Each scene shows the same named points in several views. A view is turned or mirrored, and shifted as a whole, has a little noise and may leave points out.
In the rows, zero is written as 128.

Scene 1
View 1
<76>: [111 123 110  94 135 125 122 109  88  90 118 126 116  84 124 141 143 127
  90 155]
<18>: [ 97 154 148 102 114 122 148 121 101 103  71 129 152 181 101 137 160 168
 117 100]
<95>: [123 140 142 122 117 125 132 131  88  71 110  91 136 107 117 139 159 160
  76 128]
<80>: [ 99 137 127  93 131 121 139 111  94 103  98 131 136 127 113 137 151 141
 106 135]
<30>: [ 82 136 123 156 192  46  73 128 108 130 144 157 105 106  71 119 183 133
  99 177]
<179>: [122 133 136  88 124 126 150  97  78  91  77 127 151 105 112 133 179 144
  92 155]
<248>: [114 159 122 135 107 118 100 125 112  69  97 113 148 154 105 136 113 172
 124  61]
<175>: [134 147 121 160 160  71  67  88 102  75  80 147 166  87  71 118 174 156
 122 136]
<176>: [ 70 146 120  75 118 122 150 128 104 137 104 138 118 192 115 139 121 150
 129  86]
<260>: [ 96 151 161 109 136  98 146 122  92 117  80 137 148 159  84 128 205 160
  97 155]
<3>: [111 137 157  63 108 151 189 116  74  98  75 109 146 136 124 140 182 150
  74 147]
<162>: [125 147 154 157 136 103  96 135  96  66 131  93 132  92  92 131 174 165
  71 137]
<130>: [110 130 113 123 182  60  88  84 100 120  83 175 147  87  72 119 190 130
 120 179]
<145>: [107 135 139 128 133 112 113 151  88  85 160  85 100  88 122 142 160 143
  53 152]
<235>: [ 79 168 124  93 102 117 133 113 117 114  62 147 157 226  95 135 111 177
 167  41]
<232>: [124 141 148 119 129 117 131 111  86  75  89 110 154 110  98 137 180 153
  88 140]
<186>: [114 154 130 140 145  83  98  97 104  93  68 155 166 138  74 128 167 160
 129 112]
View 2
<3>: [118 169 202  66 163 121 159 124 199 108 148  95 101 151 109  92  94 163
 200 130]
<176>: [ 94 129 162  58 154 145 139 158 190 111 149 126  97 144 147 138  95 134
 178 136]
<76>: [129 156 174 104 173 122 133 137 181  78 116 124  95 122  80  74  84 166
 175 108]
<248>: [109  99 200  54 202 113 125 180 144  94  99 138 108 140 155 143 128 168
 162 125]
<95>: [128 135 213  93 193 101 119 143 148  81 101 118 110 140  97  86 113 189
 195 113]
<18>: [102 133 198  56 167 129 133 154 164 123 153 105 118 164 157 142 111 159
 195 139]
<130>: [164 168 159 183 164 123 103 147 118 113 163 112 136 156 109  79  98 198
 176  93]
<186>: [141 135 190 118 183 118 118 168 117 126 141 111 135 162 155 124 121 193
 175 123]
<260>: [115 160 203 105 159 120 114 126 147 127 176  88 134 178 124 114 104 182
 227 127]
<235>: [ 88 109 168  43 170 150 140 195 154 141 151 126 113 159 208 191 121 134
 161 146]
<162>: [118 123 221  98 199  86  93 135 134  67  96 119 118 151  85  91 106 199
 211 104]
<80>: [116 153 175  89 160 128 128 146 175 104 144 112 105 143 109  99  90 163
 184 120]
<145>: [ 99 125 201  94 181 103  96 115 175  52 101 123  98 141  59  77  85 174
 225 104]
<232>: [133 155 219  87 183 103 134 131 154 105 131  97 118 150 105  90 111 191
 201 121]
<175>: [168 147 196 149 199  98 114 163  97 109 117 113 138 150 126  91 124 217
 170 103]
View 3
<176>: [ 87 161 121 180 221 139  87 120 119 137 136 101  75 143 119 135 107  95
 107 112]
<260>: [117 125 106 139 196 132 122 157  87 175 150 150 131  85 158 149 173 137
 101  81]
<95>: [ 93 155 144 147 168 174 133 150  94 127 132 124 120  53 136 175 150 138
  86  46]
<130>: [139 119 116 130 145 124 108 136 149 193 147 190 115  75 172 167 188 143
  87  63]
<175>: [128 165 128 111 137 139 136 156 119 146 157 169 121  69 158 175 197 167
  72  62]
<80>: [ 90 139 134 156 187 153 102 132 110 154 124 126 111  96 132 161 128  94
  95  70]
<30>: [125 109 112 180 168 136 123 124 158 170 158 177  77  45 169 149 180 193
 115  58]
<232>: [ 92 139 132 135 173 161 121 154  76 152 128 128 141  71 143 172 151 116
  83  56]
<162>: [ 82 144 135 163 171 178 147 152  88 120 144 125 120  27 146 169 161 171
  94  41]
<186>: [123 172 113 121 169 128 122 154 106 142 158 148 108 107 146 152 173 148
  83  95]
<235>: [104 212 109 142 216 115  94 138  99 113 162  94  75 184 105 134 120 100
  87 151]
<248>: [ 90 208 136 148 179 155 130 144  98  86 147  98  84 109 113 157 134 135
  78  93]
<3>: [ 80 128 135 151 196 164  97 140  81 166 115 115 141  93 137 163 120  69
  94  60]
<145>: [ 66 116 147 193 185 191 128 130 102 133 125 115 109  25 143 162 127 148
 111  23]
<179>: [ 92 128 135 136 174 155 103 150  88 173 122 138 143  84 144 169 140  83
  86  54]
<76>: [ 85 133 156 164 157 174 101 125 130 150 115 136 107  68 138 181 127  98
  91  31]
<18>: [ 99 173 116 148 205 129 103 135  99 136 146 110  94 137 121 143 127 104
  92 113]
View 4
<175>: [ 98 162  86  84 161 117 146 112 183 102 135 184 157 168 158 171 143  70
 134  99]
<232>: [114 135  91  67 191 176 138 152 174 129 101 141 151 123 153 173 137 128
 174 116]
<179>: [112 138  92  80 200 160 143 148 184 151  84 131 155 115 156 130 145 109
 157 121]
<235>: [174  94 157 140 205  73 143  96 132 136 150  96 129  95 180 112  95  77
  72 180]
<80>: [142 124 111 104 187 140 137 129 173 134  92 131 163  96 154 112 137 101
 147 115]
<145>: [135 109 125 107 150 186 136 128 165  96  90 161 163  88 115 134 142 140
 199  60]
<130>: [133 177  76  88 161 122 134 120 226 126 100 179 206 154 181 150 135  69
 143  81]
<76>: [113 136  96 105 176 155 142 124 185 127  80 151 165  97 125  94 154  99
 168  87]
<176>: [188  98 147 136 193 115 136 105 159 139 110 100 162  71 167  91 110 100
 112 142]
<30>: [170 160 109 112 130 132 128 101 217  89 109 189 227 131 174 162 137  91
 161  45]
<18>: [153 107 130 105 201 129 141 127 154 137 125 106 142 101 169 138 113 111
 122 152]
<248>: [125  99 146 128 170 108 151  94 118  96 149 139 113 110 133 130 129  89
 119 126]
<3>: [125 114 104  87 209 164 143 146 169 157  82 112 148  86 147 119 132 125
 159 133]
<260>: [162 132 105  83 193 150 135 139 190 136 116 127 176 116 188 172 114 125
 144 130]
<95>: [108 126 110  96 163 160 146 123 157 105 118 160 144 119 129 147 142 113
 163  94]
<186>: [140 132 116  99 188 109 147 118 163 126 136 134 149 130 174 150 119  82
 112 145]
View 5
<175>: [102 145 155 142 148 121 104 141 104 208 153 128 159 131 126 152 104 155
 144 107]
<162>: [ 77 156 127 125 124 102 172 130 137 172 171 145 141 113 155 153 155 125
 159 100]
<176>: [106 122  72  89  76 149 105 160 154 125 133 144  47 148  78  97 148 128
 170 136]
<260>: [138 138 109 164  80 138 122 164 136 154 156 129 123 119 123  82 127 158
 177 121]
<232>: [117 126 117 154 137 117 135 152 131 156 171 138 126 121 150 119 151 128
 154 118]
<248>: [ 81 125 110  74 146 110 127 135 130 160 174 141  99 163 101 178 156 136
 144 126]
<80>: [106 134 105 132 117 134 111 152 138 148 132 144  83 121 125  95 152 114
 150 124]
<3>: [124 112  94 161 127 129 123 163 145 124 156 147  84 117 145  83 168 106
 159 125]
<179>: [122 121 110 170 140 132 114 162 126 149 151 141 101 114 148  87 148 116
 149 124]
<186>: [114 133 127 124 119 132  93 155 115 186 158 123 130 145  94 140 111 165
 163 130]
<145>: [ 65 166 112 123 109 110 178 127 149 147 139 156 113  99 167 124 177  96
 150  89]
<18>: [128 113  84 118  96 130 114 165 143 132 168 134  93 145  98 108 148 153
 180 144]
<30>: [ 76 204 151 131  74 141 135 131 124 220  85 140 144  99 124 121 104 141
 157  77]
<76>: [ 88 139 120 135 144 124 123 142 134 162 123 157  90 113 152 111 153  86
 132 104]
<95>: [ 91 138 122 131 139 104 144 141 132 162 162 149 126 120 147 140 154 119
 154 111]
View 6
<232>: [164 110 126 107 165 146 104 107 116 133 147 144 110  93 168 106 110 125
 121 121]
<248>: [155 173 144 146 100 132 126 115 120  84 122 114 112 107 140  73 110  98
 118  92]
<179>: [170  95 103  99 172 146  99 123 115 137 130 158 107 115 167 116 120 105
 119 138]
<162>: [154 108 161 134 143 166  80  88 130 153 170 122 117  84 155  86  79 122
 127  80]
<95>: [162 106 145 124 145 152  91 100 122 139 149 131 112  92 157  85  96 117
 126  96]
<175>: [119 120 161  75 139  95 111  93 101 168 156 157 145  84 150  99 101 111
 127  80]
<30>: [112 104 177 138 115 115  69  75 157 205 197 166 171 115 144 145  75  64
 133  52]
<76>: [177  74 134 131 142 141  72 112 128 155 122 150 104 118 154  89 107  77
 120 123]
<235>: [150 210  92 148  97 110 171 143 130  35 108 130 131 137 132 130 146  72
 112 119]
<18>: [161 155  97 129 138 144 141 130 131  80 139 135 119 121 155 129 131 102
 120 124]
<3>: [184  96  91 125 175 159 104 131 124 110 127 147  96 122 165 117 129 106
 115 150]
<130>: [120  96 137  80 150  88  98  97 123 193 157 190 156 114 152 146 109  73
 124 102]
<260>: [147 125  98 112 168 148 123 118 139 124 176 156 135 113 160 162 119 110
 122 122]
<176>: [164 159  93 174 113 137 126 138 152  77 118 141 122 156 140 133 133  52
 117 133]

Which points are out of place in each view (at most two, in the order of its rows)? Write - if all are in place.
view 1 => <95>, <3>
view 2 => <176>
view 3 => <260>, <18>
view 4 => <232>, <186>
view 5 => <248>
view 6 => <30>

Scene 2
View 1
<146>: [115 140 151 166 138 168  99 156 125 162  92 113  95 118 100 111 130 128
 107  90]
<19>: [126 117 154 139 129 183 110 140 129 165 125 114 125 126 102 113 162 158
 135 112]
<224>: [143 123 123 144 121 141  73 120  96 117 100 121 107 171 123 114  88 153
 140 103]
<177>: [137 126 129 150 142 131 148  82 169 154 139 112 127 107 111 103 161 169
 125 107]
<50>: [134 129 133 150 124 145  81 132 101 130 103 122 104 162 115 113  98 152
 133 101]
<216>: [129 181 128 153 128 179  64 169  89 132 108 141 102 159 114 124 102 139
 140  85]
<180>: [113 109 172 138 108 158  81 178  92 137 108 118 116 169  97 115 111 170
 126 100]
<5>: [125 112 142 160 126 160  66 150  98 141  79 108  91 152 113 115  87 130
 120 102]
<193>: [143 147 113 166 155 176 115  99 152 170 114 110 103  96 119 115 157 121
 122 105]
<319>: [108 141 162 152 127 202  84 183 108 170 105 122 111 126  97 119 146 134
 120  95]
<86>: [132 113 143 149 128 174  80 139 106 148  95 111 109 145 113 114 121 140
 130 110]
<219>: [142 164 127 134 135 178 114 128 130 151 151 136 133 131 113 117 167 163
 150 102]
<37>: [190  67  98 108 126 198  52  68  91 127 115 105 138 175 150 120 128 143
 191 158]
<118>: [135 143 136 140 120 199  42 171  70 133  92 130 105 170 116 126  99 134
 147 104]
<125>: [148  96 117 161 134 158  57 113 102 133  68  99  85 148 130 114  82 115
 126 116]
<47>: [173 135  94 130 142 171 106  65 133 140 147 123 135 135 138 113 161 158
 169 125]
<44>: [145 107 130 142 130 161  99 107 122 142 118 113 119 143 118 113 131 155
 141 118]
<233>: [152 163 111 146 150 189 105 111 137 165 136 128 122 111 121 118 172 131
 144 109]
<208>: [179 103 101 120 135 190  83  70 118 138 133 116 139 145 142 117 149 148
 175 140]
<161>: [117 136 156 148 125 196  80 177 101 158 105 121 110 143 100 123 133 140
 126  98]
<54>: [109 151 148 174 139 148 114 147 139 161  98 113  90 114  99 108 124 136
 101  80]
<22>: [139 145 120 162 143 174  92 123 122 155 102 118 101 122 121 113 130 123
 126 101]
<4>: [138 194 119 145 138 175 107 136 125 145 140 146 120 132 116 117 151 158
 144  88]
View 2
<224>: [121 107 137 175  83 177 113 114 156 116  90 102 113 120 130 105 126 140
 117 106]
<54>: [115  68 157 160 108 176 160 111 105  98 133  76  49 116 143 129 141 125
 113 149]
<180>: [134  85 175 185  96 163 132 112 126  78 109 129 112 131 119  93 157 146
 154 129]
<44>: [111 118 122 139  93 183 141 107 135 113  90 133  96 103 129 119 135 116
 122 127]
<125>: [151  90 132 178  84 204 139 113 136 137 105  96 115  93 142 112 126 132
  87  73]
<146>: [132  71 160 163 109 173 163 113 103  98 141 103  62 109 135 126 140 121
 107 134]
<118>: [156  84 169 191  88 161 132 122 139  93 137 154 117 115 121 104 126 134
 104  97]
<5>: [151  76 157 190  89 188 142 117 130 111 120 101 106 112 130 104 138 138
 111  96]
<233>: [100 112 118 120 102 157 152 115 130 101 133 154  56 100 133 149 106  90
  85 147]
<219>: [ 89 118 132 124  99 143 141 114 137  85 121 156  61 118 126 137 118 100
 118 167]
<177>: [ 79 121 108  98 108 190 163 100 110 107  82 103  49 102 134 142 141  98
 134 170]
<193>: [109  96 116 124 105 181 170 112 111 117 130 113  44  95 147 150 114  91
  84 139]
<319>: [144  68 177 167 108 151 159 117 106  76 155 148  71 116 122 121 143 118
 118 138]
<216>: [128  85 165 190  92 135 108 128 155  93 144 123  91 132 128 122 109 135
  95 122]
<50>: [123  99 143 173  88 173 120 114 147 109 103 103 101 122 131 109 132 138
 117 117]
<47>: [ 82 143  89 101  89 170 136 112 156 120  87 160  84 101 131 139 104  91
  99 132]
<161>: [129  91 166 164 102 147 146 115 126  79 139 157  84 121 120 121 133 116
 121 139]
<37>: [131 152  91 130  71 200 131 111 165 133  68 201 157  82 117 108 110 103
 100  69]
<4>: [ 86 106 142 142  97 136 122 120 149  93 134 131  61 128 131 142 103 108
  99 162]
<208>: [109 151  93 109  82 182 140 111 150 119  86 182 112  87 125 127 110  92
 101 113]
View 3
<219>: [146 101 104 109 132 151 112  73 146 107 162 150 113 127 121 157  59 167
 108 179]
<50>: [145 119 139 159 147 116 146 136 128 112 161 160  99 119 106 129 116 156
 126 160]
<118>: [186 116 147 167 114 138 167 120 135 146 172 182 101 103  74 156 115 159
 147 160]
<216>: [177 115 132 141 121 134 133 125 101 140 153 141  83  91  83 159 106 150
 127 167]
<125>: [150 122 155 146 138 103 185 132 145  97 142 190 118 113  94 125 167 155
 121 134]
<177>: [ 93 104 114 113 168 136 101  76 178  71 141 157 142 155 139 130  73 161
  86 165]
<193>: [127 108 122  86 136 138 122  77 168  85 119 165 139 120 103 154 113 151
  86 143]
<22>: [136 116 137 118 142 127 134 111 151 100 125 166 121 113  88 144 131 147
 102 144]
<86>: [158 117 145 166 136 134 145 120 145 136 163 174 112 113  85 143 109 150
 134 159]
<161>: [165 111 136 156 128 154 126 106 151 144 156 170 115 107  70 157  95 146
 132 164]
<4>: [150 107 106 102 130 142 112  92 119 109 149 134  97 117 113 161  74 159
 103 177]
<146>: [140 115 146 141 143 144 110 106 166 128 128 160 128 110  69 150 115 134
 108 147]
<19>: [136 107 128 141 143 154 122  80 175 121 164 176 134 133 101 146  75 154
 119 165]
<47>: [137 101 104  85 135 126 162  71 144  64 167 172 120 140 157 140  84 193
 104 170]
<54>: [123 121 144 144 158 139  91 113 160 120 120 144 126 114  76 141 115 127
 103 148]
<319>: [162 113 138 152 126 164 116  95 164 152 150 168 120 108  56 166  89 138
 127 161]
<180>: [155 117 146 202 148 140 134 124 148 149 183 166 109 127  83 131  91 147
 144 174]
<5>: [153 122 156 168 138 121 151 133 144 129 149 174 109 106  77 132 141 144
 130 147]
<224>: [146 119 141 162 145 107 163 141 117 105 166 161  98 125 118 120 126 164
 126 165]
<208>: [151 100 112 102 124 126 194  75 153  70 186 198 122 140 151 140  91 199
 120 166]
View 4
<319>: [119 101 185 146 101 127 125 119 137 126 156 142 148 155  94 107 100 149
 156 173]
<125>: [144 181 117 141 125 130 136 111 112 144 115  94 152 170 145  95 161 133
 141 182]
<5>: [135 154 131 147 113 134 120 111 124 131 126 137 159 172 134 107 143 142
 135 184]
<193>: [157 125 148 133 131 131 184 114 143 137 153  67 124 126  97  98 111 152
 199 191]
<86>: [125 142 145 141 122 137 140 111 127 139 139 121 147 152 112 110 130 137
 142 161]
<118>: [117 128 167 136 112 127 122 118 112 140 147 139 166 187 123 107 135 117
 117 150]
<54>: [152 124 140 147 111 138 149 113 153 114 148 134 142 139 106 117 111 170
 179 215]
<208>: [124 169 138 117 154 149 195 102 112 175 157  56 124 124  94 114 132 108
 150 105]
<180>: [107 141 149 148 110 152 121 104 134 128 143 180 152 150 101 135 122 144
 119 151]
<19>: [117 128 163 155 105 142 140 108 148 139 142 124 121 109  73 112 101 157
 170 154]
<47>: [138 155 131 105 159 152 217 103 128 164 172  61 123 118  89 126 120 119
 165 127]
<233>: [147 114 163 118 136 131 194 112 140 142 179  75 132 133  89 108  98 134
 183 161]
<219>: [135 114 163 116 141 150 193 104 144 138 188 111 138 128  77 136  94 137
 167 146]
<50>: [136 156 121 129 132 149 153 103 128 132 144 138 158 165 121 131 137 137
 132 169]
<37>: [108 193 135 119 151 144 170 103  87 185 141  54 134 141 114 102 156  84
 117  79]
<177>: [149 149 120 134 137 164 202  95 166 139 154  97 107  80  73 135 102 171
 195 171]
<44>: [130 161 130 135 133 149 168 102 129 148 147 107 132 129  97 124 126 135
 153 146]
<161>: [121 116 172 141 109 131 128 115 129 129 155 143 152 162 100 113 112 138
 143 163]
<146>: [138 121 156 147 106 131 137 113 145 123 146 129 145 149 106 106 111 162
 173 199]
<216>: [137 114 154 113 134 135 158 115 125 123 177 149 178 196 124 129 127 127
 127 178]
<22>: [149 134 145 133 126 132 166 111 133 135 152  95 145 151 112 101 122 141
 167 184]
View 5
<177>: [152 103  37 146 133 122  64 146 156 135  85 133 152 157 166 116 166 108
 129 156]
<319>: [145 116  74 101 137 145  98  94  86 159 168 168 119 142  83 121 187 102
 134 146]
<5>: [155 122  93  68  99 127 110  89 125 171 184 145 115 163 117 129 148 121
  94 175]
<19>: [125 109  71 127 142 135  80 121 118 155 145 150 134 146 120 122 166  97
 140 148]
<4>: [160 125  95 135 122 124 111 116  90 149  90 136 137 158 112 106 184 124
 128 120]
<54>: [184 114  34  88 113 140  95 100 122 145 136 156 129 145 114 123 181 116
 116 165]
<22>: [164 125  87 110 120 112  91  98 117 126 140 144 116 163 124 117 161 125
 110 153]
<86>: [135 116  95 100 119 129  99 103 121 160 170 144 123 161 123 123 152 117
 111 160]
<47>: [122 117 123 163 135  97  79 135 131 123  91 114 136 179 165 105 140 124
 120 134]
<44>: [128 112  97 120 122 119  88 121 138 156 140 132 133 166 149 120 141 114
 114 160]
<37>: [ 76 119 185 143 129  85  83 120 142 144 174 109 118 196 173 115  94 120
 104 153]
<118>: [129 125 130  86 113 132 119  83  93 175 195 151 110 161  95 125 153 116
 108 152]
<224>: [144 123 117  86  87 123 117 106 132 184 146 119 131 170 142 121 137 128
  90 160]
<219>: [134 117  89 147 139 128  90 127  99 151 100 135 143 158 123 108 175 111
 143 126]
<161>: [137 117  91  97 125 139 105  99  94 170 170 159 120 150  92 121 170 107
 124 148]
<216>: [164 135 122  90  99 130 134  89  81 173 141 142 121 160  93 116 174 133
 107 131]
<146>: [157 120  71  93 120 129  96  94 111 147 164 157 115 155 108 123 169 116
 113 164]
<233>: [150 119  90 149 143 109  80 114 104 107 106 141 122 165 126 108 172 122
 134 132]
<125>: [151 127 111  77  94 102 103  86 141 141 186 134 103 178 139 130 128 139
  79 184]
View 6
<219>: [165  89 140 132 104 168 146 161 165 127  86 106 110 164 146 118 115  73
 124 121]
<86>: [170  82 127 167 121 144 127 149 110 116 155 101  93 172 157 149 143  57
 122 100]
<54>: [172  44 132 183 104 156 114 170  89 102 121 129 103 202 133 121 133  71
 116 139]
<216>: [139  74 132 141 119 122 115 122  90 138 113 130  99 138 125 153 127  54
 108 105]
<5>: [164  74 123 182 122 129 114 143  79 114 168 110  88 173 145 163 150  55
 112 100]
<19>: [186  74 126 157 108 163 132 170 147 118 122  88  93 183 166 117 138  56
 130 112]
<208>: [155 146 139 147 122 157 176 149 194 113 160  78 110 162 174 165 128  86
 138 106]
<233>: [140  91 145 153 120 155 150 151 165 118 107 112 124 177 156 111 114  83
 148 141]
<177>: [195  90 146 176  84 193 154 195 171  87 112 107 112 208 145 129 127 105
 119 146]
<4>: [145  86 145 136 106 159 136 146 139 127  83 126 113 158 129 128 114  79
 117 128]
<47>: [153 138 149 147 109 171 175 155 197 111 131  98 118 169 158 155 117  99
 131 123]
<50>: [168 102 130 160 110 139 130 141  97 113 155 108  86 151 131 191 144  68
  94  93]
<22>: [144  83 138 173 123 139 137 149 125 110 137 117 111 185 148 134 130  77
 133 128]
<37>: [158 166 130 149 136 141 176 131 184 121 202  62  97 146 189 194 139  74
 137  75]
<319>: [166  41 118 156 124 137 111 152 101 140 115 107  92 174 161 104 137  33
 135 110]
<161>: [167  55 119 153 118 139 115 148 102 136 126 102  86 164 155 126 142  36
 127 102]
<193>: [142  83 145 185 119 153 144 163 148 100 129 118 124 205 150 114 121  91
 144 154]
<146>: [165  48 128 178 116 143 113 165  92 114 128 117  97 194 148 121 136  58
 128 127]
<125>: [149 102 131 195 133 116 134 139  89  99 198 108  97 179 149 182 148  76
 121 108]
<224>: [169 107 134 163 109 145 133 140 103 108 158 110  90 155 134 191 143  72
  96  94]
<44>: [179 103 134 165 106 162 147 161 143 108 148  97  99 176 156 155 136  80
 119 109]
<180>: [203  65 115 149 102 152 114 157  91 128 134  96  68 158 149 156 154  34
  98  76]

Which points are out of place in each view (at most two, in the order of its rows)? Write - if all are in place.
view 1 => <118>
view 2 => <161>
view 3 => <22>, <86>
view 4 => <19>
view 5 => <146>
view 6 => <50>
